Points, in no order, along strands that fork, close into loops and pass close to each other.
(in the rows, 128 means zero)
Two points are linked if the straight distance between their rows is under 101. Some points are linked to none.
meve: [156 137 138 117 122 113 116 128 111 101 177  72 153 196 104 165 166 150
 117 106]
Vira: [126 109 117 147 107 150 137 113 102 121 162 153  88  84 161 121 116  80
 130 127]
lipo: [169 143 148 111  93 124  99 124 130 116 114  95 184 142 106  92 149 138
 114 127]
bakis: [120  96 123 154 146 155  98 109 115 133 192 126  82 117  86 116 152 120
 135  79]
Kataf: [139 128 133 131 103 150 112 118 107 120 132 113 150 104 123  83 134 129
 106 128]
Ter: [111 174 151 105 120 105 146 116 151 106  95 130 211 118 147 142 134 110
 126 165]
Komop: [153 142 160  82  59 159 101 110 103  90 173 113 145 127 152 123 160 125
 123 139]
totug: [135 113 106 175 154 129  97 132 103 149 165 124 109 138  79 130 131 143
 115  70]
lidaz: [166 150 181  64  62 178 105  81  96  83 150 136 143 151 132 100 138 130
  85 105]
Gagov: [123 125 122 132 121 140 136 105 104 106 187  81 133 150 107 165 164 128
 125 113]
mog: [145 182 120 126 107 113  99 149 149 133 122  32 178 187 128 194 113  94
 141 136]
mipod: [150 133  96 164 134 105  93 149 112 127 165  92 124 176 115 146 147 143
  90  46]
Resi: [135 188 200 141 145  91 100 127 154 167  80 106 138 167  79  95 120 168
  78  82]
desu: [126  72 133 110 144 151 136 114 107 110 161 151 130  80 134  54 118 135
 160 125]
Fel: [125  83 145 134 162 124 163 113 112 103 169 140 118  87 128 101 136 133
 169 141]
sis: [120 156 172 103 141 174 100  88 109 138 141 158 123 100  88  83 125 133
  85  83]
dazif: [170 170 149 109  72 150  84 146 114 131 122  89 173 174 118 105 134 117
  82 118]
lor: [113  74 119  89 155 145 174 128 108 119 120 209 104 120 198 169 131 129
 150 182]
pefut: [135  69 147 164 186 171 146 136 111 120 180 187  57  66 154 123 127 114
 172 138]
pab: [127 145 126 145 148 129 107 143 111 135 100  93 148 155  40 129 134 142
  76  94]
mafe: [126 157 186 128 121 152  88 129 138 166  99 139 125 101  54  86 119 142
  76  90]
bami: [132 122 124 175 158  90  62 170 157 135  94  88 128 165  58 142 146 204
  77  51]
Pil: [132  87 133  81  80 165 135  86 135  90 149 142 125 124 155 116  99  81
 154 116]
bido: [113 127 128 137 187 143 124 148 112 164 135 182 111  41 127  92 115 138
 155 119]
Pimil: [123 185 127 144 126  88 152 147 166 135  93 112 183 133 151 173 129  90
 125 163]
gak: [160 145  90 158 107 124 109 142 133 115 140  38 147 191 124 183 127  99
 125 112]
Pok: [118 185 176  96 101 164 114  87 135 119 116 158 144 124 108 108 137 139
  85 109]
Kip: [113 123 130 126 111 145 112 124 126 158 158 169 103 105 116 127 115  93
 103  99]
zat: [ 83 113 135  71 108 157 116  79 111  85 106 181 151  91 151  91 101 117
 125 128]
tis: [126  91 102 121 129 117 161 157 133 124 137 151 165 119 109 126 154 130
 160 146]
Pir: [139 144 166 100  83 150 124 114 141 136 163  91 144 150  98 123  91 120
 104 113]
vutug: [157  81 115 130 132 121 162 153  98 103 162 154 105 102 202 109 153 126
 170 175]
tek: [135 131 144  67  81 137 116 105 115  77 151 127 194 122 192 141 110  94
 155 153]
zozab: [174  61 131 120 144 151 185 124 101  73 150 180 107  98 217 129 147 133
 168 198]
bez: [102 132 100 176 137  74 100 164 148 170  68  92 115 143  81 136 117 126
  94  82]
baf: [119 182 140 160 116  62 136 154 155 164  71  70 157 126 150 140 138 121
 103 153]
kazi: [111 137 149 118 107 153  94  85 149 151 118 130 101 154  77  94 122 153
 126 113]
doso: [137 189 194 103 116 116  96 132 140 176 106 122 134 135  82  81 124 149
  62  88]
zepo: [161 177 199  73  78 176 110  78 133 106 110 148 175 176 117 104 110 125
  74 106]
zubu: [164 137 103 149 119 115 114 147 153 121 119  72 182 160 103 117 162 145
 125 113]
vupat: [107 148 139 147 174 126 103 126 116 169 159 132 106 108  84  95  98 144
 113  69]
nuf: [113 138  87 173 154 103 135 139 172 177  81 148 106 140 128 147 135 134
 129 105]
bolo: [150 156 105 149 109  96  83 158 130 106 107  52 140 188 101 179 132 139
  97  94]
Bera: [102 108  70 185 155  87 124 177 124 146 104 126  94 105  88 139 131 157
 115 131]
ronop: [164 151 115 135 125 136 138 111 133 104 163  80 165 154 160 173 120 104
 173 149]
zivep: [ 97 137 144 133 113 107 164 137 143 143 122  91 140 115  97 127  98 116
 126 153]
fem: [102 180 170 105 115  56 116 137 171 152  71 103 164 145 143 114 147 136
 112 135]
birir: [130 136 100 113 130 108 142 148 144 133 111 101 169 154 127 137 159 133
 142 142]
Venol: [140 166 114 101  99 104 150 147 141 112 158  79 161 146 180 182 113 117
 169 175]
mozu: [124  97  79 124 150 121 142 169 115 145  86 171  89 121 157 142 136 144
 140 197]
dabu: [123  65 118 156 146 130 122 132  92 115 181 106  65 122 111 149 166 119
 140 116]
forik: [129  86 130 154 214 168 142 152 104 159 142 184  70  59 136 105 120 127
 179 132]
rigel: [135  92  67 168 203  92 153 186 126 174  97 185  79 127 124 171 136 136
 130 139]
vetik: [151 119  90 166 143 117 165 135 126 116 180  95 117 164 169 162 127  96
 166 124]
movog: [139 116  66 188 157  84 110 179 107 116 142 121 105 166 128 161 141 161
 121  62]
zetap: [ 95 135 150  88 137 116 124 114 134 133 119 174 130 104 114  62  83 129
 134  98]
mub: [110 133 124 114 144 144 139  93 131 128 103 171 152 128 108 107 173 123
 120 118]
bulem: [127  95 112 149 148 107  94 172 125 139 110  89 146 157  57 124 150 172
  84  73]
nir: [121 105 148 100 102 163 144  77 135  99 171 134 137 133 125 112 138 102
 139  92]
Zop: [135  89  80 176 141 119 132 185 100 151 166 160  82 111 142 138 154 123
 146 119]
Mugu: [133 119  83 158 131 121  97 140 115 127 118  86  93 140 126 149 164 160
 142 157]
gurur: [130 110 145 117 107 166 104  97  91  99 148 156 120  85 145  49 127 106
 123 102]
kemuz: [113 137 114 113 142 142 196  90 111  87 119 151 144 114 180 152 123 100
 155 176]
zuk: [152  68 121 177 170 154 172 140 116 118 173 167  45 106 153 142 128 119
 144 170]
vuguk: [ 97  97 131  82 133 133 157 119 122 103 129 210 116  86 184 114 115 137
 160 164]
pom: [136 205 157 118 117  98 102 129 176 150  90  43 186 169 141 182 118 104
 134 148]
menim: [117  86 139  84  94 155 144  93 128  60 152 162 140 111 198 107 111 120
 190 131]
maf: [161 168 174 124  84 129  89 145 119 154 119 102 138 167  78  98 122 136
  55 100]
Pog: [133  91 110 142 121 152 143 120 102 100 175  99 110 115 132 169 171 105
 147 151]
dov: [101 135 122 155 134  99 166 148 141 154 128 140 123  83 115 104  97 125
 126 143]
pori: [156  61 115 117 174 161 180 122 108 109 118 218  82 101 196 125 133 146
 164 201]
tuzus: [105 118  87 194 164  99 115 202 136 158 105 116 122 117  88 131 120 138
  88  83]
taku: [144 148 158 155 149 145  76 137 123 163 109 112 105 141  33 101 134 164
  74  72]
vore: [129 121 117 103  83 153 143 113 118  86 115 130 152 116 185 161 135  92
 154 174]
pipa: [135  77 140 148 126 183 150 107 122 102 171 198  62  73 187 115 123  84
 155 138]
kapum: [ 72 127 110 110 165 133 129  95 112 149 119 176 123  98 121 133 144 133
 132 132]
Desun: [123 137 104 156 125 127 104 104 110 142 113 104  79 114 111 120 132 153
 140 134]
Lidem: [ 70 136 148  79 111 110 122  94 132 121  94 160 149 104 137  98  81 121
 125 136]
nofe: [128 100  91 143 188 130 157 167 131 181 112 193  79 106 136 151 120 149
 145 175]
tazoz: [112 149 124 141 121 112 107 138 151 162  70 111 136 119  99  79 139 145
 121 125]
Lodu: [145 143  79 178 137 100 143 132 127 124 143  76 130 171 134 175 126 114
 136 104]
dep: [122 152 130 114 106 105 149 152 157 142 125 120 135 154 182 178 106 116
 166 197]
Det: [142  70  90 114 137 125 142 151  97 130 119 139  81 116 150 112 149 141
 152 169]
bateg: [115 125 139 118 151 150  95 103 122 147 125 191 100  74 130  68 106 148
 161  96]
rit: [110 170 158 105 102 116 126 115 159 136 126  76 151 147 113 135  99 110
 108 129]
katif: [130 100 122 144 161 125 168 143 148 130 144 171 129  92 135 128 154 160
 166 167]
depa: [132 119 113 105 161 123 192 122 120 113 123 179 111 128 181 177 112 123
 140 203]
lik: [143  78 108 137 132 128 182 140 136 129 163 119 106 143 167 159 103 113
 179 157]
tofe: [154 162 165 170 141 112 114 124 153 146  99  87 142 210  59 103 110 161
  72  58]
nugu: [ 95 131 121 158 177 113 125 151 121 168 119 159 110  89 112  99 101 118
 125 105]
Tatet: [ 95 120 115  97 138 101 159 100 159 142  73 163 102 115 137 139 111 104
 148 177]
febu: [162 136 136 112  90 153 101 112 129 102 166  89 131 167 165 122 162 118
 146 111]
Ludo: [122 102  63 165 151  98 135 172 121 141  89 105  94 147 113 162 147 162
 144 144]
mopa: [138 167 150  59  78 144 125  98 129  96 133 117 217 134 159 131  91  91
 128 131]
lem: [124 151 129 145 110  82  89 136 166 150  72  64 137 180  84 146 128 135
  90 105]
Vukod: [128 122 121 111 119  95 152 137 145 133 153 143 122 143 186 138 116 133
 155 152]
Rupo: [111 133 114 161  98 146 137 106 132 119 111 127 100  88 112 142 135 131
 123 174]
desok: [ 83 144 130  91 104 108 134 113 164 153  72 142 126 121 164 138  88 105
 134 158]
Tubu: [112 182 174  91  90 139 137 110 153  77 114 112 208 110 152 134 101 122
 112 147]
gurog: [130 136 125 105 115 160 154  74 140  88 122 130 169 134 128 134 148 106
 140 120]
Kimig: [183 148 184  99  79 161 116 108 137 122 151  75 149 202  74 138 117 143
  90 108]
gev: [ 72 126 133 102 161 128 147 128 117 148 112 197 105  82 146 140 113 165
 148 182]

How many points has the smallest loop of links through each point below? Write - if it is on no loop.
lipo: 9
ronop: 6
Pil: -

A tip is a point with one link. Name the tips that can be reached along the links from each point below, in the order of the rows.
gurur: bami, tofe, febu
ronop: pom, Rupo
vore: fem, rigel, menim

Name the points in between on the shortest way along the links from the first point to the second, in order.
vetik / Bera: Lodu, gak, bolo, lem, bez, tuzus
mub / Tubu: kapum, gev, vuguk, lor, depa, kemuz, vore, tek, mopa
rit / Tatet: zivep, dov, nugu, bido, bateg, zetap, Lidem, desok
mafe / tis: doso, maf, dazif, lipo, zubu, birir
